Points on a hilly landscape, in no order, each with its height.
From any point a climber steps to the highest of the 2 points nearest to it. It stops when none of these is higher. Distance is the straight distance between rows; heights are no part of it.
<816> (h 703): [178 115 132 137 153 102  62 178 116 122  52 130 155 151  92  99 172 136
 167 104 178 159 132  95 165 185  94 113]
<429> (h 78): [129 127 161 128 118 137 177  96 151 164  71 117 143 135  67 116 149 136
  96 109 124 173 129 188 139 158 111 154]
<994> (h 476): [153 105 142 157 151  55  94 139 139 112  96 120 196 132 114 145 147  85
 154  89 131  79 102 101 130 142 143  99]
<797> (h 561): [131 115 106 105 150 196 129 101 106 115 107 123 146 125 103  63 143 156
 137 157 105 150  88  88 163 103 140 127]
<807> (h 682): [158 124 147 141 147 115 127 130 143 171 145 120 102 136 136 173  51 142
 149 201 120 136 163 123 106 110 141 130]
<912> (h 421): [ 87 154 119 124  80  67 120 127 132  96  64 158 132 140 180 162 128 148
 148 132 105 115 113 118 110 177 123 161]
<769> (h 674): [112 152 118  88  91 125 115 126 116 157 134 199 123 124 142 161 136 125
 141  98 139 161  78 104 140 154 115 145]
<561> (h 439): [ 92 165 175 142  81  70 115 140 117 129  97 119 151 161 148 163 177 116
 107 140 117 144 111 107 120 167 145 114]
<936> (h 540): [208 150 141 157 111 103 113 171 104 107 107 104 100 101 117 115 203 100
 178  99  95 106  76 118 184 107 107 102]
<68> (h 99): [136 164 114 123  72 116 131 142 112 126 105 156 156  89 110 129  59 139
 110 151 166  71  96 144 137  82 162 138]
<184> (h 660): [165 138 133 142 102 108 156  93 167 112  98 135 108 101 113 144 141  86
 159  75 129  79  97 152 136 132 201 160]
<669> (h 81): [ 72 152 175 122  88 111  89  91 149 108 123 131 178 174 110 138  58 153
  92 134 148  35  99 136 124 152 133  95]
<373> (h 683): [172 107  97 129 148 176 146 145 133 165  85 116 106  79 153  96 121 100
 156 126  99 156 111 135  62 104 156 120]
<771> (h 503): [ 86 105 123 123 146 197 153 109 123 199 203 151 114 110 167 161 121 143
  95 105 103 168 155 103 113 102  80  95]
<166> (h 393): [100  84 112 107  97 169 150 103 135 102 144 122 165  98  94 127  97 125
  97 135 128  58 113 106 103  90 101 111]
<151> (h 453): [ 79 163 168  84  81 145  87 100 129 101 160 128 113 125 118 164  99 155
 126 136 189 118 102 154 157 167 123 118]
<1038> (h 551): [ 94  69 103 110 126 178 156 134 141 147 188 162 147 132  92 143 127 150
 114 127 110 141 154  99 137 117  52 123]
<747> (h 657): [156 153 136 150 179 117  96 200 104 141 106 149 148 140 127  83 161 114
 164 107 126 163 180 142 169 162 116 119]
<978> (h 434): [ 92  90 133 121 139 154 144  94 152 134 110 144 127 121 135 142  91 159
  99 115  67  76 150 152 123  80  97 105]
<627> (h 49): [155 142 167 159 152 127 143 141 145 131  68 104 156 111 107 103 131  72
 144 104 138 109 174 170  94 169 166 129]
<567> (h 391): [101  96 148 138 181 127 114 117 138 147 187 137 121 158  92 128  97 113
  93 151 121  73 169  72  92 105 125  92]
<301> (h 359): [ 85  79  93 120  76 121 143  76 142 109 142  53 148  97 118 144 114 149
  73  97 158  66 116  73 117 109 141  96]
<31> (h 469): [116 136  64 127 147 145 164 122 120  64 118  79 142  80 159  35 174 122
 138  93 106 117 126  91 113 138 140 158]
<481> (h 226): [123 145 124 112  95 109 167 119 128 141 172 145  86  94 176 138 112 146
 120 130 120 157  88 232  99  93 108 125]
<753> (h 504): [171  93 121 150 162  98  80 161 114  86 110  84 150 115 126 113 165 104
 194 117 124 102  99 114 148 131 121  70]
<980> (h 54): [135 121 134 117 123 156 101 127 112  92 121 120 140 146 127 108 103 143
 181 180 109 140 119 179 134 149  91 105]
<313> (h 570): [ 78 102 142 122 150 137 127  63 146 131 113 160 115 175 110 124 127 146
 135 169  89 138  99 147  86 152 134 110]
<1002> (h 184): [ 95 151 162 149 167 122 149 119 112 163 198 121 108 145 139 152 113 148
  50 114 143 138 201 149 149  97  88 129]
<732> (h 521): [167  81 114 148 128 106 152 158 133 109 132  58 119 125 129 129 155 124
 110 141  97 135 154 169 147  75 133 117]
<794> (h 98): [150 140 141 136  76 130 174 121 143 162 115 145 191 102 124  96  92 117
 150 124  99 126 112 198 108 134 126 112]
<329> (h 125): [110 147 135 130 141  82 121 142 117 182 152 169 184 128 161 161  85 105
  92  86 133 132 146 161 113 119 115 113]
<325> (h 418): [158 119  61 142  97 154 135 155 135 125  83 101 111  84  98  77 155 177
 184 117 140 136 112  65 127 183  94 132]
<324> (h 405): [ 75 153 139  87  63 148  74  92 122 147 148 118 101 158 182 175  67 157
  84 114 154 114 132 140 139 135 152  89]
<826> (h 356): [ 82 139 116  98 126 170  49 130  95 111 130 145  99 167 166 153 118 143
 125 137 155 128 151 114 154 138 169 101]
<792> (h 763): [157 129 120 132 131 127 184 131 145 175 200 142 118 117 105 157  96 109
 134 150 147 172 146 136 100 135  82 177]
<126> (h 337): [125  97  97 127 180 125 124 185 125 138 129 132 150 118 120 133  92 154
 128 148 132 128 204  89 155 117  92 139]
<173> (h 719): [131 150 131 111 134 120 117 132 107 142 214 171 121 144 111 146 119 120
 144 155 164 171 120 118 137 150  99 145]
<759> (h 454): [ 91 128 140 117 173 196 177 103 146 164 185 103 123  85 120 111 122 129
  96 124 123 151 169  80 100 119 122 134]
<1074> (h 550): [152 119 160 132 128  96 125 143 116 121 145  67 138 154 115 158 108 120
  63 158 117 111 161 143 158  62  93 131]
<397> (h 107): [150 153 102 136  92 116 144 165 116 153 123 145 200  79 129  91  91 102
 133 112 148 108 126 134 123 123 170 120]
<970> (h 200): [134 156 163 170 133 165 179  95 103 148 186 156  89 174 190 160 120 146
  73 130 121 139 191 155 122  63 106 150]
<788> (h 612): [147  88  90 140 107 127 127 141 168 123 121 118 123  88 159 138 121 117
 192  81 101 101 145 156 130 154 165  96]
<265> (h 259): [162 164 156 127 105 137 108 167  79 104  73 149 115 163 104 145 185  87
 112 133 134 136  93 128 160 107  87 172]
<961> (h 592): [114  67  90 116 113 127 131 163 130 110 157 142 128 114 109 157 166  93
 127 115 122 129 115 104  84 143  59 119]
<638> (h 137): [ 97 151 169 109 169 115  67 126  94 153 143 151 183 171 149 158  95 123
  74 117 155 128 134 122 129 118  76 113]
<53> (h 67): [131 139 106 138 130 116 137 128 141 130 125 135 178 157  75  75 141 143
 123 117 172 142 132  81 174 150 210 158]
<697> (h 162): [103 157 196 124 187 170 107  82 106 167 177 139 112 130 119 165  75 173
  94 133 169 141 157 127 165 119  52 113]
<243> (h 547): [104  83 105 144 130 108 147 116 165 126 160 134  99 166 101 110 160 130
 130 146 113 153 120 176  92 149 179 107]
<438> (h 59): [ 96 139 131 138 121 159 149 119 133 127  77 122 162 126  92  92 137 115
 104 113 171 122 168 138 117 170 194 146]
<853> (h 88): [117  99 160 129 115 118 157  77 168 141  84 102 176 144 109 130  76 143
 109 128 103 118 140 221 103 146 112 118]
<652> (h 622): [139  90  93 114 159 180 151 103 130 146  52  97 145  59 111  83 122 136
 125 116  95 123  87 108 107  94 138 116]
<935> (h 360): [142 114 132 130 180 143  89 157 106 132 109 139 134 146 111 149  82 117
 116 172 133  87 176  58 137  79 133 136]
<384> (h 237): [114 181 154 108  81 115 143 104 100  90 174 137 114 131 152 134 133 113
 101 156 128 127  72 195 117  92 104 145]
<868> (h 83): [111 132 112 148 107 103 106 122 123  90  40 139 178 142  96 103  86 189
 142 172 163  81 125 107 164 145 160 136]
<695> (h 531): [ 97 133  83 109 117 176 132 157 145 142 147 126 107  75 149 106 141 145
 150 103 137 163 128  86 130 165 160 122]
<563> (h 631): [ 96 110 154  94 117 133 122 112 138 102 164 142  89 139 113 200 148 111
 123 142 116 125  88 116  99 139  50 141]
<702> (h 392): [202 122  63 147 109 153 144 107 155 117 121  47  97  97  95  38 175 179
 191  89 100 152  75 101 145 166  95 132]
<691> (h 419): [ 95 113 119 134 159 148 163 132 143 128 190 102 133 105  88  89 109 143
  94 170 132  89 178  55 113 103 153 128]
<644> (h 116): [124 151 160 127 117 103 101 161 121 147 153 172 217 114 117 130  69 103
 135 115 163  87 124 163 133 132 120  92]
<537> (h 280): [ 90 150 100 128 118  80 137 132 111 112 108 152 115 144 158 125 153 131
  47  94 127 117 123 173 134  83 167 157]
<33> (h 585): [168 127 155 124 164  74 118 134 133 105 119  94 134 145 130 171 126 123
 126 122 102 123 161 131 196 104  85 172]
<658> (h 680): [109 149 173 173 151 195 158 108 104 165 161 186 107 146 181 134 136  95
 113 146 140 134 152 140  27 107 177  99]
<1047> (h 571): [185 131 113 157  71  95 151 166 150 100 152 126 119  82 139 129 152 102
 197  83  92  68 112 154 167 119 129 112]
<518> (h 566): [149 151 116 104 182 123  97 119 145  95 113 153 132  91 124  35 171 167
 196  71 138 136  80  68 177 166 119 129]
<871> (h 620): [ 90  90 176 124 137 148 135  73 158 124 133  98  98 177 137 168 137 138
 132 179  68 136 158 100  91 152 113 113]
<974> (h 526): [188 103  84 153 152  84 124 170 105  99 116  55  96 124 121 121 172 104
 132 147 139 154 124 108 127 107 122 150]
<459> (h 549): [124 156 106  91 151 172 119 106  91 124 133 114 138 103 173 110 123  80
 106  95 155 151 134 130 110 116 152 158]
<573> (h 295): [ 92 188 140 109 138  98 105  96  82 106 128 132 137 169 181 109 129 140
  78 140 114 129 140 119 163 104 158 152]
<220> (h 761): [195  96 114 120 107  95  91 128 133 119  90  73 157 121 113 119 161 161
 186  93 166 163  91  84 181 173  57 109]
<809> (h 319): [106 181 136 116 128 128  72 156  67  81  95 113 140 158 150 112 133 125
 115 166 174 150 141 140 154 142 136 142]
<428> (h 438): [145 123 105 162  90 110 142 151 143 131  92 118 118 117 123 108 182 122
 182 126 108 138 115  86  96 194 144 119]
<255> (h 466): [134 172 186 139 122 129 122 144 123 174 140 131 116 151 153 154 163  92
 151 138 119 177 150 120 131 164 173 112]
<533> (h 603): [154 106 126 125 162 123 115 105 156  84 143 147 113 118  64  82 195 139
 183 116 170 121  55  43 172 141 151 125]
<933> (h 91): [102 135 126 107  92 119  86 113 120 129 104 167 161 154  91 128  73 160
  86 128 183  75 103 106 156 107 157 115]
<495> (h 618): [143 142 144 127 175  96 100 174 115 124 127 160 113 141 140 144 140 157
 159 129  98 154 149 150 198 125  64 136]
<66> (h 215): [134 146 111 144 157 152 163 120 108 154 173 170  83 108 202 150  86 143
 100 113 136 140 148 200 110  58 119 148]
<476> (h 568): [ 98  73  96 121 105 159 140 136 182 150 153 126 118  87 114 156 109 149
 147 105 128 108 153  99 125 151 156  94]
<950> (h 468): [121  93  97 115 148 109 109  92 138 101  65 118 115 110 147 148  89 163
  99 103  98  66 108 143 155  68 140 129]
<510> (h 615): [ 97 148 150 128 180 172 132  99  97 169 125 149 128 124 162 128 141  69
  76 102 149 154 140 131  50 117 156 132]
<703> (h 632): [153 124 123 129 169 104 145 103 165 126 147 142 105 106  80 117 156 104
 156  95 121 109  84  89 148 130 181 159]
<595> (h 679): [117 118 178 137 115 112 163 138 154 124 112 111  82 133 128 165 178 120
 142 169  84 156 129 125  75 165  72 133]
<960> (h 494): [ 98 155 115  99  93 148 101 161 119  94 173 129 108  85 131 114 144 159
 167 129 177 145 124 122 178 177 130 104]
<565> (h 555): [159  89  82 110 106 124 122 140 102 106 155  83  90 134 148 148 165  94
 131 161 123 176  85 108  89 114  96 135]
<227> (h 623): [152 131 105 143 167 107 147 132 159 157 171 119 105 121 111 108 102 138
 129 142 115 135 117 109 145  89 208 150]
<385> (h 661): [119 104 158 142  86 116 133 161 170 135 106 155 120 148 107 214 147  83
 119  88 132 110 133 172  89 171  90 139]
<488> (h 68): [143 130 144 122 123 136 119 129 134 128  51 109 135 130  92 114 114 144
 152 139 149 160 145 170 131 197  88 145]
<606> (h 751): [146 113 145 136 125 170 168 125 143 161 149 146  93 120 188 128 133 113
 162 160  86 145 126 146  42 100 170  95]
<754> (h 271): [110 141 110 136  99 134 126 170  82  95 109 171 128 169  99 122 182  97
  70 128 149 117 121 148 137  83 149 146]
<408> (h 722): [155 108 132 133 120 122 153 143 156 161 139 126  75 129  97 164 106 157
 169 199 110 178 133 122 116 149  98 148]
<171> (h 248): [143 184 161 128  82 113 135 156  94  90 101 145  84 148 151 141 168 124
 125 150 106 142  95 190 135 117  68 167]
<230> (h 647): [153 145 120 140 156  93 157 113 160 187 183 132  88 148 175 167  80 128
 112 135 122 150 168 117 101 101 183 171]
<622> (h 458): [132 115 134 170 138  71 143 152 135 103  88 141 169 151 107 123 152  93
 152 158  96  95 135  84  85 160 123 134]
<999> (h 688): [165 121 139 142 112 114 144 147 160 123 131 146  74 130 101 168 168  70
 142  81 144 118 135 183 118 142 154 157]
<1026> (h 516): [124 139  84  97 197 158 105 132 114  87 109 109 127 103 164  66 156 141
 153  79 111 144 139 101 181 139 139 151]
<238> (h 498): [138 132 159 123 127 123 101 101 117 158 172 126 119 186 147 152 134 119
 124 133 102 163 125 163 169 109 159  97]
<270> (h 507): [128 122 100  97 122 164 119  79 113 108 102  85 103 109 138 119  96 158
 100 152 130 114 109 109 152  75 171 142]
<830> (h 527): [109 112 138 141 128 104 110 112 134 147 154 118  92 202 166 139 120 133
  94 172 120 163 140 197  72 119 180  90]
<756> (h 75): [141 149 135 134 130 126 132 113 125 111  99 171 187 163  85  73 102 150
 173 172 136 127 146 113 166 168 142 164]
<149> (h 500): [134 138  72 119 106 124 147 153  98  96 115  88 137  94 182  80 140 112
 107 126 136 148 128 142  94 106 145 151]

For each start below, name the point where the climber stops.
<428> => <788>
<732> => <220>
<826> => <788>
<166> => <606>
<1002> => <788>

Write out the way that a climber takes from each point below.
<754> => <537>, <573>, <809>, <826>, <324>, <151>, <960>, <695>, <476>, <788>
<697> => <1002>, <970>, <66>, <481>, <384>, <171>, <265>, <754>, <537>, <573>, <809>, <826>, <324>, <151>, <960>, <695>, <476>, <788>
<325> => <428>, <622>, <994>, <753>, <936>, <1047>, <788>
